Each row is a point on a landscape with many valleys, with its height.
A ball rolls from a point to the lowest of its 5 nearest points, and stops where none of them is lower. Distance is the straight distance between rows; heights are no part of it.
<30> h=0.42: [161  60 124 134  70 131  69  89  59  94 137 104  92  56]
<402> h=2.59: [ 95  86 107 111 105 103  97  96  98  92  92  98 101  92]
<211> h=2.42: [ 78 126  81  83  94  62  94  82  96  93  93 104  66 120]
<571> h=3.76: [ 79 113  90  89  98  69  95  88  99  88  90 101  73 115]
<498> h=6.12: [ 78 107  97  96 105  84 102  95 104  92  85  97  93 106]
<417> h=0.21: [143  79 127 125 103 144 108 119  92 123 121  99 125  69]
<27> h=4.16: [ 73 136  78  72 103  61 103  86 102 105  90 103  71 127]
<119> h=2.88: [142  63 120 128  85 125  79  91  73  95 117 100  99  63]
<28> h=0.95: [124  91 118 111 116 156 128 142 124 130 110  99 158  95]
<290> h=1.65: [149  70 126 128  89 135  90 103  78 113 123  98 107  62]
<524> h=0.41: [114  86 116 112 117 136 118 126 113 118 100  96 141  91]
<360> h=0.48: [113  83 117 115 110 129 111 114 104 111  97  96 128  84]
<609> h=0.68: [ 72 114 102  91 121 113 125 127 134 109  86  97 142 119]
<127> h=1.58: [118  70 111 121  92 111  86  93  86  88 103  97  97  77]
<278> h=0.47: [ 80 148  65  58  98  52 100  74  99 113  95 110  60 133]
<45> h=0.49: [ 89  97 108 100 118 123 120 123 126 108  90  97 138 103]
<398> h=2.84: [ 83 100 101 102 108  95 106 102 110  97  87  97 107 103]
<303> h=1.35: [136  94 125 114 115 166 131 149 120 137 121 102 157  91]
<283> h=1.97: [110  69  94 114  69  82  66  76  69  56 108  98  70  88]
<329> h=1.92: [ 98 133  50  65  75  42  76  60  79  95 106 112  39 131]
<87> h=1.74: [ 59 135  90  72 120  89 123 114 132 108  86  99 117 133]
<243> h=0.88: [ 99  89  79  99  65  59  64  71  71  55 107  99  51 106]
<22> h=1.72: [ 89 101  86  97  84  66  80  78  84  71  98 101  60 108]
<541> h=0.97: [136  71 121 126  95 131  93 102  87 108 115  98 113  67]
<92> h=0.82: [112  78 113 115 106 116  99 104  97  99  98  97 112  81]
<71> h=0.67: [132  79 124 121 106 141 113 121 102 121 111  96 131  75]
<277> h=0.63: [ 89 100 105 100 122 130 125 130 133 113  93  96 153 108]
<381> h=2.29: [100  80 104 114  93  96  83  88  87  80  94 100  90  88]
<18> h=4.94: [ 68 135  83  72 108  70 110  96 114 109  87 102  87 126]
<577> h=2.15: [ 68 121  96  86 116  90 115 109 120 102  88  97 110 119]
<235> h=1.96: [ 83 132  72  75  92  53  92  74  92  94  95 105  57 123]
<242> h=1.34: [ 90  94 106 106 109 103 108 106 109  97  89  97 111  96]
<181> h=0.46: [106  92 114 108 119 137 124 130 123 115  95  95 147  96]
<472> h=0.45: [ 96  90 111 107 116 121 114 116 114 107  93  94 130  94]
<60> h=2.87: [ 82 104  91  95  95  73  91  86  94  83  90 100  73 106]
<44> h=0.24: [128  76 119 122 105 132 104 112  95 112 107  98 121  75]
<168> h=2.18: [ 95  88  98 108  92  85  84  83  87  77  96  97  78  97]
<550> h=1.29: [148  85 129 124 103 152 114 128  97 131 126 100 130  70]
<389> h=3.73: [ 73 147  71  61 105  62 107  85 109 113  90 106  73 133]
<8> h=2.25: [109  68 104 117  81  94  72  83  77  70 102 100  81  82]
<179> h=1.54: [143  92 127 118 109 163 127 147 111 140 126 101 148  84]
<233> h=2.26: [127  64 113 122  83 113  78  87  80  83 111  97  95  72]
<573> h=6.38: [ 74 116  94  90 109  82 106  97 111  98  85  98  93 114]
<299> h=1.56: [104  79 111 115  99 107  93  94  94  89  96  98 102  85]
<628> h=3.80: [ 64 150  75  60 111  67 113  93 115 116  90 105  83 135]
<606> h=1.07: [ 77 108 102  95 117 100 116 113 118 102  83  97 121 110]
<414> h=1.83: [ 88 118  74  83  80  55  81  73  83  81  98 104  49 122]
<137> h=1.93: [ 96 119  60  77  67  45  69  64  76  73 105 106  39 123]
<520> h=5.10: [149  57 119 132  73 124  68  85  65  88 128 103  93  60]
<13> h=0.55: [ 57 153  80  58 120  79 124 108 131 120  89 104 104 143]
<212> h=1.23: [ 65 123  97  83 120  95 121 116 129 106  85 100 120 123]
<486> h=0.83: [131  58 110 126  70 108  64  81  67  72 117  98  85  72]
<377> h=2.33: [ 61 147  81  64 115  73 117 100 122 114  90 103  96 134]
<623> h=6.29: [ 71 125  86  81 105  71 105  91 109  98  89 102  83 120]

Call two points neighbours if one is among the 5 nearest of the other. Go from one point of each pair to the other, from neighbour to neighbour, staying as low as possible. Name the highest point that can't be avoided.
<13> / <278> => <283>
<417> / <524> => <360>
<243> / <278> => <329>
<417> / <13> => <212>

Where does a ball stop that starts at each point below?
<127> => <417>
<381> => <417>
<577> => <524>
<168> => <243>
<498> => <524>
<18> => <13>
<212> => <524>
<60> => <243>
